Each row is a point on a tangle of strands that fork and nearly touch. The rows are in no order.
In the rows, zero is written as 128.
Two points are linked if the straight distance between their rows is under 120. Some points are linked to none.
(1301): [116 133  91 179 148 121 121  87 112  99 131 166 149 125 188 145  92 177
 174 125 103  96 102 101 112 166  99  37 158 146 151 155 113  99 154 145
 116 141 139 148  84 115 153 102  84 168 113  92  97  95 144 159]
(707): [ 88 126 134 182 121 111 127  93 111 135  83 160  83 138 112  84 141 113
 145 149 129 102 146 135 159 117  81 112 114 118 137 159 146 156 137 157
 110 156 121 150  76 106 125 117 152 103 112 106  99 156 118 122]
(399): [163 128 133  86 136 123 129 155 143 118 129  95 150 130 120 155 107 118
 115 101 130 146 121 138 115 125 158 156 162 115 119 105 116 127 126 112
 137  91 116 112 172 149 119 145 119 158 150 138 145 154 117 120]
(52): [ 97 122 116  95 117 159 113 119 128 123  95 119 117 152 104 115 129  67
 133 104 117 137 141 164 145 126 131 162 150 136 120 123 128 162 139 137
 114 131 127 128 138 107 109 135 157 132 132 134 114 143 125 114]
(81): [108 143 100  63 135 153 102  98 122 136 107 105 144 171 121  96 129  73
 137 114 104 148 120 186 124 114 145 135 169 139 122 115  95 184 181 125
 125 126 107 147 128  98  85 128 161 200 122 111 107 147 124  88]
(1246): [141 143 164 106 129  96  77 111 127 127 153 164 178 119 161 170  91 137
 157 133 128  93 124  59  83 171 128 114 176 111 173 141 119 122 115 126
 114 149 124 126 100 209 156 114  71 189 113 105 119 121  91 173]
(865): [175 114 113  64 138 152 142 181 134 126 136  70 141 141 120 133 130 134
 103 104 126 163 126 169 148 124 162 153 118 134  96  82 107 119 139 102
 152  86 138  97 184 127  95 135 154 135 162 132 141 136 128  82]
(514): [139 128  91 179 144 169 191 174 142 115 148 129 102  95 144 103 122 200
 119 149 118 152 101 153 138 126 114  90  81 152  93 136 148  57 136 105
 153 109 173 106 134 109 138 123 128  62 147 126 111  66 159  97]
(1264): [151 143 140 109 134 123  84 104 112 101 157 180 196 107 176 174  78 178
 183 133  97 121  89  81  83 174 125  79 167 149 169 132 100  92 147  96
 137 131 147 122 114 160 143 110  79 196 122 115  91  76 130 130]
(377): [107 104 105 252 170 116 208 138 116 128 103 129  78 131 159 114 119 170
  93 160 177 102 143 102 126 110 117  88  91 130 138 158 154 119  95 156
 110 131 123 137 124  82 166 132 131  77 122 148 162 122 137 166]
(53): [107 120 156 154  86 134  55 101 136 129 127 173 107 112 113 136 109  94
 156 121  87 121 154  87 130 172  72 177 163 112 149 156 123 105  95 142
 132 161 163 144  93 173 154 143  95  93 114 108  95 144 141 141]
(409): [105 103  92 250 189 145 227 155 117 117 118 113  99 124 151  98 122 179
  97 151 166 123 130 125 132 111 138  98 113 140 121 151 150 118 103 144
 121 119 140 133 138  68 158 144 153  74 138 160 157  97 151 158]
(957): [178 138 157  37 139  82 131 139 135 135 167 114 155 124 111 166 181 147
  63 129 156 147 118 146 141 102 140 121  87 109 123  75 116 135 130  87
 144 111 111  87 145 144  92 104 153 132 155 124 154 165 110  94]
(394): [138 140 124 165 150  53 162 121 118 151 116  97 125 141 139 160 128 134
 115 150 185  97 141  87 108 109 136  98 125 104 160 138 155 168 109 156
  84 129  66 147 131 139 160 136 105 148 113 146 179 144  88 193]
(111): [110 108 141 107 109 158 119 130 139 118  98  76 108 160 103 141  97  69
 127  97 154 133 147 129 128 121 174 211 202 110 129 128 144 159 122 144
 119 113 112 122 197 127 131 164 128 130 132 156 135 161 123 161]
(1162): [140 126 160  69  83 135  36 129 135 133 154 186 160  98 105 130 140 104
 137 131  82 145 131 125 132 167 111 146 135 132 132 115 113 114 114  95
 149 147 155 138  96 153 127 119 108 129 123 118 100 113 137  77]
(1216): [126 125  92 132 125 193 157 161 124 111 113 104 116 130 131 102 114 116
 139 106  87 149 119 176 133 127 144 138 133 151  93 113 116 113 133 133
 143  95 147 137 147 106 113 154 149 135 145 130 117 102 140  98]
(519): [109 118  67 163 171 157 167 103 100 111 112 101 155 140 191 128  86 163
 161 109 118 115  99 149  98 131 143  69 160 150 115 147 115 126 148 147
 104 112 123 166 115  66 127 124 127 189 121 114 129  96 130 152]
(244): [121 106 159  79  80 152  65 127 153 135 131 131 109 118  69 130 153  67
 112 103 122 147 154 138 161 150 122 228 145 116 119 125 139 133  92 120
 137 146 155 100 148 128 114 143 142  65 116 136 120 165 152 110]
(137): [ 91 139 119  99 119 144  66  95 123 123  98 131 118 165 116 104 111  71
 164 116  98 117 143 144 134 141 106 151 184 136 137 142  96 153 158 149
 106 158 114 154 104 121 106 130 129 160 103 103  88 136 138 118]
(544): [ 86 120 114 137 111 147  76 101 123 125  94 157  99 147 116 109 116  87
 163 116 102 117 160 127 143 144  86 158 162 128 130 150 119 130 131 144
 121 160 141 149 107 123 126 136 127 117 113 103  92 145 144 129]
(770): [144 123  87 171 145 151 166 157 142  92 147 114 135 110 151 127 100 175
 142 136 119 156 109 132 106 139 143  95 127 154 108 148 128  68 132 100
 145  92 156 103 151 110 161 156 104 118 141 134 121  84 140 134]
(1069): [160 137 160 149 140  66 133 149 148 141 157 124 148 108 126 186 137 162
 121 129 164 126 128  66 100 127 132 123 115 111 145 128 161 116  90 106
 122 127 111  97 146 189 173 137  80 114 141 157 168 125 104 182]
(597): [175 119 165  58 140  85 136 152 153 138 163 123 134 107 101 162 186 140
  79 142 159 151 124 129 140 116 131 121  59 111 123  78 128 116 111  91
 161 118 137  80 151 164 114 104 150  93 160 142 152 143 116 101]
(895): [140 143 107 145 132 134  88  96 110  87 144 181 178 113 184 144  81 170
 179 132  88 126 101  86  99 174 111  65 155 166 156 136 100  88 160 118
 130 138 146 135  95 135 147 104  77 181 115 105  80  74 152 139]
(237): [119 120 176 104 102 107 117 114 150 138 110 116 100 142  82 148 152  79
  97 132 165 119 169 116 148 113 135 204 130  92 143 127 156 161  96 155
 118 140  86  96 148 122 123 129 157  74 111 136 161 192 123 152]
(1306): [119 125  97 145 164 169 186 155 105 117 101  59 111 148 119 116 142 112
 119 108 137 142 121 169 141 106 170 133 126 130 101 111 126 143 139 152
 119  94 122 142 169  96 105 149 158 146 154 156 151 127 119 122]
(954): [118 150  90 132 180 102 167  84  98 150 135 110 157 138 194 123 115 200
 150 136 133 109  79 150  96 110 128  31 118 144 128 126 116 134 176 124
 114 137 112 170  79  92 108  92 107 194 122  98 118  92 126 139]
(114): [118 111 178 144  99 110 106  95 146 138 104 139  82 141  64 141 144  74
 104 147 159 110 183  78 146 126 108 208 123 100 144 150 162 165  91 155
 123 145 107 115 150 140 137 140 141  56 116 142 153 187 137 164]
(857): [134 123 157 132 124 103 127 148 155 134 127 117 116 129 108 153 136  99
 119 124 156 115 152  87 123 120 131 168 124 106 137 133 140 133  95 132
 125 131 103 110 148 158 148 135 114 104 118 155 156 162 118 166]
(749): [119 108 147 119 108 164 148 142 145 128 110 104  91 140  82 125 139  81
 111 119 159 134 156 132 152 114 154 213 142 114 113 126 153 149 108 158
 132 121 114 104 174 106 130 152 168  74 130 165 139 158 139 133]
(881): [155 122 149 147 134  70 155 153 153 141 129 103 122 125 124 178 148 123
 110 133 173 118 134  89 111 109 141 141 107 104 149 126 149 137 100 131
 124 126  91 111 147 167 162 136 109 111 126 151 169 144 107 175]
(1072): [122 137 121  85 123 138  97 116 136 135 122 139 150 144 142 115 121 108
 143 120  95 140 111 159 117 133 119 115 145 146 117 132  87 137 150 124
 127 128 118 144 112 133 105 119 134 170 132 113 104 109 133 110]
(777): [122 131 148  49 100 151  96 118 136 134 133 148 124 121  85 113 182  77
 100 120 112 141 139 166 157 118 117 163  97 125 105 105 118 157 128 115
 140 143 126 107 107 107  87 123 171 106 127 127 117 164 139  76]
(106): [128 132  95 169 144 171 176 159 136 105 121  99 116 120 144 109 112 145
 141 121 113 157 110 148 127 123 144 128 125 147  99 139 131  93 123 135
 131  99 144 113 155 102 146 155 128 115 141 139 133  93 143 120]
(448): [106 130 106 162 129 147 133 119 124 125 101 129 116 137 152 113 108 123
 146 119 116 123 114 150 118 134 116 105 133 129 116 141 117 140 138 145
 117 126 126 144 112 105 133 138 122 142 118 117 116 115 135 131]
(267): [158 139 151  78 111 132  58 124 115 120 158 193 188  96 148 146 104 152
 155 124  81 150 117  98 103 161 126 111 157 144 148 111 102  90 125  93
 149 156 160 133 105 177 128 114  87 171 134 110  91  78 144  96]
(1192): [134 143 175  70 117  64 106 121 137 168 187 165 152  98 116 131 186 153
  87 147 148  99 123 111 137 106 115  92  45 107 135 108 145 130 127 105
 132 162 126 115 106 171 113  98 136 121 126 134 142 137  99 106]
(951): [174 125 141  99 141 116 140 174 155 133 146  89 134 129 109 157 141 133
 109 120 152 146 124 132 132 123 140 146 111 114 129  99 124 113 121  98
 139 104 118  91 168 152 134 134 131 120 148 146 162 150 119 124]
(1203): [150 142 170  81 108 110  44 108 111 136 168 188 183 104 165 145 105 152
 157 138 100 112 121  81  91 165 118 109 145 132 170 107 100 107 124  94
 139 163 145 141 108 185 126 107  95 177 117 113  94  99 109 124]
(583): [128 147 168  81 104  67 104  97 137 162 164 150 150 121 114 123 178 140
 104 136 138  95 124 123 136 110 125 109  76 111 137 121 124 149 143 117
 128 160 107 131  93 160 114  93 142 149 114 124 160 159  89 116]
(362): [120 112 118 109  95 178 120 149 152 108 119  83 112 142  99 127  91  74
 142  92 117 147 135 133 133 149 168 218 215 116 114 130 132 114 111 135
 135 105 145 107 183 138 132 170 109 119 141 151 122 151 143 143]
(318): [ 94 112 132 127  91 151  73  92 126 135  99 155  92 131  91 103 134  70
 144 114 104 126 174 140 172 127  92 186 146 131 129 147 137 145 120 140
 127 161 147 140 106 124 121 139 133  82 126 113  97 148 153 107]
(1005): [151 130 138  40 107 122  95 132 122 140 160 174 154 120 121 122 165 143
 108 146 104 154 116 146 136 113 125  87  85 146 118  84 107 124 146  82
 149 131 144 137 108 137  97 106 155 135 146 121  99 104 143  59]
(542): [102 111 109 159  81 177  85 126 137 115 111 149 104 130 114 109  78 102
 171 103  70 140 140 130 126 157 109 190 179 145 113 151 122  98 113 138
 131 138 158 135 132 132 140 152  95 104 120 121  87 109 164 120]
(207): [107 137 169 109 107  89  67 106 127 144 144 175 134 117 122 129 152 109
 135 130 115 101 149  92 136 146 101 130 114 101 143 137 122 140 121 131
 115 151 129 150  90 168 126 114 118 126 111 113 124 151 105 139]
(419): [134 122  92  94 138 204 157 156 116 107 107  76 116 153 111  98 111 106
 124  96  94 166 130 195 148 124 171 161 157 144  89 101 104 126 148 141
 141  80 152 130 171  99  90 154 169 159 162 141 115 108 135  86]
(1084): [143 133 119 147 148 104 133 122 130 114 153 132 147 125 166 155 100 165
 148 132 124 127 110 108  95 146 126  83 129 138 134 146 126 106 129 118
 123 108 121 115 127 145 151 141  90 142 127 125 128  93 127 157]
(631): [158 114 119  63 132 180 132 175 124 104 119  72 143 156 117 126 103 103
 103  91 105 170 123 185 146 142 172 171 155 139  92  87  99 113 140 117
 145  79 150 112 195 125  90 152 139 157 156 134 124 135 141  81]
(59): [119 107 132  85  76 159  64 125 141 137 131 143 113 123  82 118 139  64
 124 108 100 144 164 150 162 149 106 203 151 140 116 132 128 137 123 124
 147 139 144 118 129 112 111 142 127 102 127 128 101 148 159  97]
(495): [ 93 140 112  59 122 159 113 112 119 140 110 111 125 166 103 101 146  69
 126 109 115 128 143 186 149 100 145 159 151 133 123 120 121 185 170 140
 116 133  99 132 128  93  93 124 175 150 122 123 115 162 121 109]
(1064): [144 107 141  80  89 150  96 147 144 140 145 151 118  99  76 124 188  93
 103 118 105 164 141 162 167 132 107 180  90 128 104 112 129 133 108 110
 154 129 150  84 123 118  99 125 156  58 126 132 119 141 154  66]
(301): [139 126 101 157 156 161 204 183 128 116 132  87 100 108 125 103 152 160
 107 136 152 161 112 153 140 110 136 118  78 138  97 104 143  98 129 116
 161 101 152  96 160 121 128 137 150  71 156 149 150 104 127  99]
(323): [ 95 121 109 147 150 178 181 139 107 123  85  93  86 151 119  85 146  93
 117 113 140 137 130 172 152  93 156 139 124 143 105 121 137 157 134 164
 111 102 123 149 135  75 106 132 182 112 138 152 132 118 126 114]
(1090): [140 120 115 122  82 167  76 138 155 106 131 141 141 120 121 129  72 103
 160 105  80 147 136 123 121 171 130 198 194 141 109 155 115  85 108 112
 145 129 159 116 138 152 152 152  97 127 127 118  86 109 160 130]
(1307): [122 149 142  81 111 117  42  94 114 134 143 192 156 128 136 102 134 131
 166 139  82 105 129 109 125 151 103 105 160 132 148 129  91 131 162 124
 136 179 147 170  65 159 117 109 113 183  96 104  87 119 126  91]
(206): [143 113 150 117 102 143 142 169 157 118 125  90  97 123  78 128 170 100
 103 127 154 145 142 135 151 119 147 206 121 120 118 102 140 128 105 127
 155 108 141  87 182 116 117 144 161  76 142 157 159 166 136 114]
(1146): [165 111 175  60  83 152  73 149 153 135 154 141 135  94  77 141 173  95
  88 110 107 160 136 141 155 147 128 181 109 129 118  94 128 120  99  96
 169 119 149  96 128 143 116 122 143  82 137 130 129 157 151  77]
(181): [106 114 151 180 101 115  95 121 137 123 117 159  99 108 111 134 110 104
 158 130 112 114 156  80 139 157  83 166 124 117 136 162 143 109 102 144
 123 148 144 136 102 146 163 144  88  79 113 117 110 163 141 159]
(1351): [135 143 113 119 155  82 145 114 123 136 123  97 153 144 152 159 105 137
 133 125 147 110 112 113  83 113 137 107 167 112 144 137 127 160 134 127
  95 113  83 139 133 138 136 132  95 182 124 127 154 123 101 174]
(61): [136 121  96 158 175 141 209 152 104 106 110  55 132 160 126 141 123 126
 104 118 155 136 126 159 125  90 176 147 138 112 108 103 127 161 131 148
 112  86 106 141 188 104 125 157 150 158 159 162 178 126 111 140]
(569): [128 123  72 182 149 166 137 116 121  92 127 117 159 128 187 135  62 152
 185 100 102 148  97 138 106 174 134  74 192 166 118 154 110  99 157 136
 121  98 149 145 138  77 145 140  91 187 126 116 105  87 163 141]
(654): [154 116  85 162 100 194 133 157 137 104 155 168 132  87 149 113  93 182
 148 139  67 179  99 147 134 151 107 111 110 174 104 143 128  46 142  96
 167 107 185 126 120 103 118 125 102  87 129  88  71  56 182  82]
(122): [ 99 120 102 161 106 180  84 118 134 116  91 167 104 135 132  98 102  99
 170 109  76 129 139 149 143 147  86 152 159 160 118 145 115 113 132 139
 125 145 160 149 104 114 120 134 117 123 114  97  75 106 152 103]
(80): [138 151 156  52 130  73 127 112 132 142 134  97 161 144 113 155 138  95
 102 117 160 118 123 143 114 101 162 133 165  98 144 112 127 185 152 112
 109 125  81 129 142 140 100 113 130 176 127 110 171 186  88 129]
(877): [147 148 153 100 126 108  66  86 106 113 144 183 194 116 175 158  81 161
 169 122 108  99 109  73  81 166 113  88 191 126 171 137 101 110 141 108
 113 152 135 138  93 184 146 103  77 203 115 109 101  98 112 140]
(869): [ 78 132 121 183 143 103 139  75  95 144  68 132  93 152 137  75 138 132
 143 155 142  95 132 152 145 110  96  94 129 125 143 152 136 175 151 159
 106 155  88 165  63  97 119 104 153 130 114 104 110 159 114 116]
(1098): [131 118 170 176 116  96 103 129 136 136 149 171 110  95 116 154 131 135
 140 137 113 120 150  70 135 149  92 142  93 104 141 158 134  97  95 132
 136 152 146 118 109 183 175 138  88  80 123 129 122 133 122 156]
(1268): [126 149 118  50 131 127  98 116 122 137 130 117 158 157 127 113 123 110
 130 131 103 140 107 175 118 117 141  99 152 137 127 109  87 163 173 109
 130 122 114 141 113 117  85 120 156 199 138 101 110 136 128  95]
(546): [115 155 164  84 108  89  53  88 109 150 161 192 169 133 138 101 156 143
 133 149 104  93 122 108 121 144 114 107 125 126 148 131  93 148 164 110
 133 183 134 160  67 167 111  92 140 180  99  95 109 146 105  97]
(388): [107 140 110 140 150 127 172 131 113 145 109  97 109 147 142 112 141 118
 117 127 161 115 124 135 129  92 138 107 114 124 131 128 145 165 128 147
 106 118  97 145 126 106 132 125 156 135 127 137 161 141 107 152]
(1113): [135 116 102 191 159 128 203 153 125 109 111  64 119 141 136 139 114 138
 111 125 166 135 144 114 114 107 175 152 151 114 134 129 146 148 108 154
 103 105 107 136 182 108 152 167 126 141 147 167 182 125 118 175]
(781): [111 118  93 216 164 102 181 124 106 119 110 122 122 140 177 139  97 174
 141 140 165  91 121 105 104 123 131  76 129 125 143 159 133 127 104 158
 105 132 109 166 109  91 165 126 112 141 106 120 158 117 122 186]
(1206): [113 132  78 150 176 134 180 110 113 117 133 116 144 125 196 120 103 187
 146 122 127 120  79 142 111 125 120  37 120 149 122 138 118 109 155 120
 122 118 126 156  98  78 121 103 120 158 125 108 114  78 137 145]
(1075): [139 119 174 158 115  85  98 118 126 145 172 173 137  97 134 169 132 154
 142 138 133  98 138  58 114 152  98 121  94 104 158 142 142 107  92 126
 123 150 152 123 108 212 165 128  82 113 119 121 134 126 103 162]
(1096): [137 134 170 137 122  87  94 118 122 130 166 173 167 104 158 176 104 166
 146 140 131  86 122  53  91 161 112 102 123 112 169 142 127 108 101 121
 120 156 135 118 101 210 175 114  63 156 113 112 124 112  94 170]
(867): [139 141 111 160 159  72 176 124 122 132 124  89 145 136 157 167 113 170
 127 136 174 109 117 113  89 100 140  89 116 122 146 142 149 136 117 137
 102 114  87 138 128 140 154 134  97 161 114 138 179 117  97 177]
(888): [ 65 117  97 165 138 189 124  90  99 119  50 117  76 169 130  72 117  86
 142 119 115 119 148 166 148 126 120 143 173 151 122 148 134 160 153 178
  98 147 137 167 114  66 121 138 149 122 123 127  96 126 134 129]
(880): [116 152 109 114 157 105 133  79 106 142 129 113 158 149 174 112 116 163
 145 138 123 105  92 148 107 112 124  62 125 145 138 136 105 154 179 132
 110 137  89 168  79 114 107  97 122 210 116 102 116 112 123 131]
(816): [106 147 110 102 132 145  83  88 122 138 100 143 143 154 134  87 114  99
 160 117  91 122 120 156 119 132 107 111 179 149 125 145  86 147 174 140
 122 149 115 159  88 115 104 125 139 187 109 101  81 116 140  94]
(254): [158 132 124  79 149 123 158 155 134 133 135  94 135 133 120 140 143 141
  96 117 137 146 120 152 129  98 146 112  90 127 120  90 114 118 134 108
 144  87 120 107 168 136  99 118 154 141 160 133 146 137 107 103]
(404): [134 104 152 131  81 136 106 147 154 141 125 137  90 110  79 131 149  89
 126 109 130 138 155 116 154 138 118 211 121 125 112 141 149 121  95 129
 144 134 145  97 142 139 139 137 126  61 127 151 122 151 151 126]
(321): [145 120  99 163 126 170 189 188 130 125 132 121  98  98 125  90 140 160
 105 132 121 153 115 154 144 105 112 120  55 137  88 126 145  86 123 109
 164 108 167 105 133 108 121 138 145  54 148 146 123  89 151  91]
(975): [119 114  94 244 176  98 209 141 126 121 110 113 105 131 166 135  99 176
 112 145 179 105 134  85 114 122 147  89 125 134 144 162 147 127  87 153
 111 126 121 140 143  95 175 145 123 106 123 150 182 121 127 198]
(1336): [103 144 161 116 117  70 112 103 133 150 121 145 124 120 101 130 171 123
 111 150 152  89 143 109 143 111 120 128  81 109 149 142 133 172 134 139
 112 158  87 131  97 150 114 103 138 129 111 119 154 170 104 135]
(660): [124 129 176 116  88 108  47 119 124 154 158 199 140  99 122 140 144 119
 135 125  95 114 152  78 127 172  90 138 123 100 151 129 118 113 106 119
 128 161 162 146  90 180 143 119 119 112 114 107 116 136 122 121]
(264): [137 129 119 162 155 130 191 165 129 123 126  89  98 120 128 113 162 138
 105 134 154 140 123 139 136  96 138 122  82 123 106 115 149 129 121 139
 130 101 112 117 152 111 125 135 158  86 139 153 160 124 117 127]
(1101): [154 130 110  68 116 161 114 148 119 119 137 154 160 119 136 112 129 152
 127 137  80 179 110 169 133 125 127  93 101 164 109  82 101 100 146  89
 157 114 153 137 121 133  94 112 132 146 148 111  95  95 157  63]
(1266): [104 111 167 174 103 109 125  93 130 141  98 150  71 138  86 108 149  77
 115 151 147 112 183  85 159 116  91 179 106  97 147 151 169 159  99 160
 110 143 115 117 125 121 145 135 159  58 122 126 131 183 130 145]
(252): [135 160 149  94 135  82 135  98 114 163 169 155 140 128 136 111 158 183
 113 163 139  97  95 133 129 108 109  51  58 138 124 105 122 132 155 105
 144 149 121 143  85 143 103  87 140 148 123 123 123 113 107 118]
(289): [116 140 156 146 131  78 108 111 122 150 135 161 129 118 138 128 149 146
 136 139 128  91 135 104 129 128 101  93  86 120 130 142 136 118 132 127
 111 152 122 133  86 160 136 111 113 115 124 117 122 131 100 147]
(504): [165 119 142 125 136 129 173 193 153 114 128  67 101 124  94 138 159 123
  90 121 164 143 144 146 138 112 175 191 110 102 113  94 141 124 109 126
 154  97 128  84 206 136 120 145 175  94 159 162 171 159 126 127]
(555): [123 109 157 125 107 169 152 141 147 118 101  75  89 159  93 133 130  70
  96 107 170 138 164 135 145 117 185 220 186  94 129 115 146 157 105 156
 126 106 118 107 209 117 128 168 152 108 135 171 158 168 128 161]
(1226): [114 143 163 101 118  86 144 102 131 152 106 108 113 143 103 134 167  89
 106 147 169 104 159 123 139  96 135 142 100  96 149 133 154 197 139 157
 104 150  66 120 120 122 110 108 163 118 104 129 168 182 114 144]
(1255): [132 157 111  93 162  94 156  87  96 162 143  91 155 150 149 124 131 164
 125 136 146 124  78 158 106  96 137  57 110 126 135 105 114 165 170 110
 112 121  72 155 111 117 104 105 137 212 141 112 135 123  93 125]
(424): [140 114 116 122  75 167 104 165 162 113 128 104 120 129 102 135  65  97
 146 101 107 154 136 127 123 169 156 220 203 122 111 145 133  83  99 113
 144 116 162 111 164 149 147 174  99 104 135 142 106 128 156 139]
(37): [116 102  76 216 160 167 205 166 126 102 140 139  98  93 155  83 114 185
 124 150 136 145  96 157 145 129 125  85  94 158  95 154 143  72 122 119
 152 118 176 119 123  77 148 127 121  51 136 136 106  67 155 105]
(594): [107 125 118 136 113 192 139 137 117 135  91 103  90 154 101  87 130  76
 126 108 118 144 146 172 155 102 147 173 142 142 109 127 136 152 139 159
 121 112 132 135 147  88  96 146 167 107 132 157 120 129 136 119]
(76): [ 83 136 120 157 138 123 145  95  95 160  67 115  88 154 120  87 145 106
 122 152 164  96 142 153 148 101 124 109 121 131 131 148 143 194 151 172
  98 147  93 162  95  87 117 110 173 136 109 116 140 153 110 132]
(364): [138 164 132 103 153  56 149  94 112 151 134 101 160 145 145 147 124 147
 130 131 159 103  99 129 104 101 143  79 128 114 144 130 119 164 159 135
  99 125  79 152 111 141 115 110 109 211 127 121 150 133  96 152]
(593): [102 118  76 181 159 177 161 116 113  92 107 108 139 135 173 114  76 143
 163  98 107 123  99 147 115 141 143 109 179 147 111 150 117 117 139 150
 108 104 146 145 134  76 140 144 113 165 129 133 124  89 147 149]
(724): [140 134 136 171 137  76 169 133 133 152 118  97 113 134 124 154 150 130
 102 157 189 107 144  88 124  92 128 115  90 110 153 132 149 153 101 161
 110 129  73 127 137 138 155 129 132 115 121 153 178 151 109 181]
(36): [109  98  80 241 182 154 224 168 125  99 128 118  92 105 162  95 103 186
 128 153 155 144 106 147 138 124 137  89 107 151 109 163 145  82 113 134
 129 122 167 122 134  61 160 132 130  73 130 142 140  80 147 140]
(288): [129 150 148 133 140  77 127 103 120 154 148 157 140 124 146 133 148 168
 115 153 143  93 105 110 123 114 104  61  62 116 136 126 129 124 138 117
 120 153 128 136  87 160 114  88 106 141 117 128 131 113  97 130]
(987): [146 142 132  66 110 138  39 113 120 121 138 183 175 127 141 121 112 116
 158 117  70 139 119 117 106 163 119 110 181 149 148 109  84 113 150 104
 138 160 150 154  89 150 115 114 112 200 114 107  78 102 144  90]
(383): [139 117 147 150 109 124 124 154 161 132 131 122 118 115 100 142 118 112
 135 118 146 128 153  98 137 142 122 174 131 121 124 138 149 108 103 122
 134 127 127  97 153 144 165 144 112  87 124 149 140 136 135 147]
(914): [158 127 132 147 156 117 195 177 143 112 123  55 116 141 111 137 169 119
  81 134 181 147 134 138 133 104 173 161 114 107 121  97 143 153 116 143
 128  89 117 105 208 126 123 144 165 110 150 170 192 154 113 143]
(842): [144 127  83 164 142 153 145 138 135  99 150 129 154 123 166 141  78 176
 170 116 106 153  99 125 105 159 129  75 148 167 108 163 120  76 144 109
 138  89 165 120 142 102 145 143 100 153 135 124 106  77 156 139]
(863): [139 115 105 237 144 106 157 160 148  94 167 126 114  96 163 174  90 202
 155 161 146 124 128  76 106 169 118  85 124 137 138 177 160  57  95 117
 133 132 158  88 145 132 194 152  81 100 131 133 132  85 133 188]
(201): [116 127 116 171 148 137 172 130 116 134 103  80 109 151 127 132 113 105
 118 125 158 122 140 124 115  98 156 143 148 114 126 133 145 168 116 167
  99 114  97 144 165 101 140 149 146 143 120 161 160 146 112 176]
(757): [135 113  71 182 117 197 146 145 127  94 131 164 134 112 165 101  82 173
 156 128  83 153  90 150 122 162 110  91 133 179 105 147 114  66 151 122
 148 111 184 135 116  85 122 119 106 109 122  97  77  64 176  92]
(226): [162 124 157  18 106 124  84 135 119 127 159 149 174 112 115 138 161 118
  89 137 106 171 119 153 141 130 144 116 101 137 107  79 107 114 129  80
 151 114 144 113 128 141  94 110 143 140 147 124 115 141 134  57]
(619): [104 122 145 177 117 103 124 104 123 139  87 144  82 127 101 111 145 104
 135 146 143  97 151 106 148 121  91 139 100 121 139 151 161 147 117 152
 108 150 123 139 103 123 132 124 133  77 113 120 120 165 127 142]
(152): [153 130  94 111 107 188 133 160 133 107 137 155 140 106 134 106 115 166
 133 136  73 182 111 165 133 129 121 103 105 177  98 102 111  63 146  89
 176 100 169 127 127 117 106 128 125 112 146 107  68  65 174  61]
(1171): [140 141 157  15 111 125  77 119 136 132 152 142 166 124  95 130 181  97
  91 120 109 149 129 159 142 124 143 143 121 119 126  92 113 154 133 100
 137 137 114 107 112 136  96 103 156 134 131 117 132 172 129  71]
(1166): [128 134 151 101 131 107 172 128 133 140 116  96 116 145  99 141 166  96
  89 132 172 119 142 137 145  83 159 166 107 100 139 101 149 185 127 145
 112 120  68 120 160 107 113 116 174 121 118 141 178 177 100 147]
(99): [151 142 178  84 135  81 130 145 149 161 173 154 138  97 103 154 199 144
  77 145 158 118 132 106 144 100 123 116  55 100 128  99 147 121 121 101
 144 136 119  93 123 159 123 104 135  93 128 145 156 144 101 119]
(919): [ 99 108  87 203 161 112 158 100 114 106 115 140 141 142 193 139  82 178
 162 130 133  97 108 106 113 151 105  56 145 138 142 163 122 109 126 155
 120 128 137 149  97  79 163 128  92 150 108 103 123 110 138 178]
(144): [ 89 145 120 126 136 125 162 113 110 148  87  88 108 158 115  95 148  91
 118 131 154 111 141 158 149  91 147 129 115 118 133 132 141 203 153 159
  94 127  77 158 124  98 106 120 185 152 109 127 153 157 107 141]
(1223): [167 143 144 120 115 134 106 131 127 136 188 196 163  83 148 159 110 188
 146 146  90 145 105  98 108 147 112  89 105 144 132 117 129  61 130  87
 153 128 171 117 120 171 140 119  84 118 124 121  98  69 139 114]
(112): [154 131 108 150 174 114 207 168 115 131 120  64 110 138 132 137 171 145
  94 138 187 138 123 145 131  83 158 119  85 113 126  95 150 151 113 132
 125  99  97 123 173 118 125 134 157 117 152 160 195 132 108 142]
(627): [182 129 180 126 143  65 138 172 167 129 168 103 152 106 108 210 149 144
 109 128 182 123 133  80 107 127 141 149 123 102 150 118 159 120 105  90
 147 123 112  78 173 209 157 129 101 118 160 151 173 145 103 166]
(1213): [136 150 135  66 120 106 111 109 117 153 163 174 160 118 137 101 168 167
 106 161 106 128 108 142 133 111 112  61  60 139 115  99 116 124 155 101
 152 153 142 143  91 145  87  94 140 143 139 124 105 109 125  80]
(1267): [136 121 165  68 115 120 140 128 148 134 123 103 118 139  88 150 162  79
  97 123 152 128 156 145 132 104 146 192 132  94 131 102 139 157 108 138
 131 122  89  93 163 127 110 126 173  98 120 139 168 193 115 132]
(392): [ 50 120  96 204 129 160 108  71 106 101  69 138  87 167 147  99  86 100
 182 127 105 104 139 116 120 153 105 118 199 135 143 160 130 147 145 180
  98 159 142 171 101  80 151 146 110 139 111 100  83 149 144 159]
(240): [125 129 164 123  83 135  33 125 129 137 168 203 135  94 120 134 108 115
 144 126  79 130 150  92 121 184  96 174 154 114 153 143 113  95  95 129
 147 163 175 142  93 183 152 129  90 109 113 100  96 120 143 128]

A fork is a point with three links, a tip a point with one. Leave the first point through the second and follow the links. Name the first fork or tip that comes.
(144) / (76) -> (957)
(181) / (53) -> (1005)
(76) / (144) -> (544)
(1206) / (519) -> (399)
(1090) / (424) -> (877)

A fork is a point with three links. Follow the links from the first point to the second and name the forks in between, in order.
(514) / (857) -> (544)
(749) / (1069) -> (544), (881)
(660) / (1064) -> (1005)
(1246) / (321) -> (877)
(106) / (627) -> (881)
(757) / (987) -> (1005), (877)
(1216) / (542) -> (881), (544)
(1301) / (226) -> (877), (1005)

Follow the links from the first point to the second, and from the first to the third. Name the last point that the two ways share.
(1203) / (777) / (152) -> (1005)
(207) / (267) / (514) -> (877)
(627) / (323) / (555) -> (544)
(1255) / (1090) / (594) -> (544)
(1264) / (1171) / (654) -> (1005)
(975) / (546) / (777) -> (877)
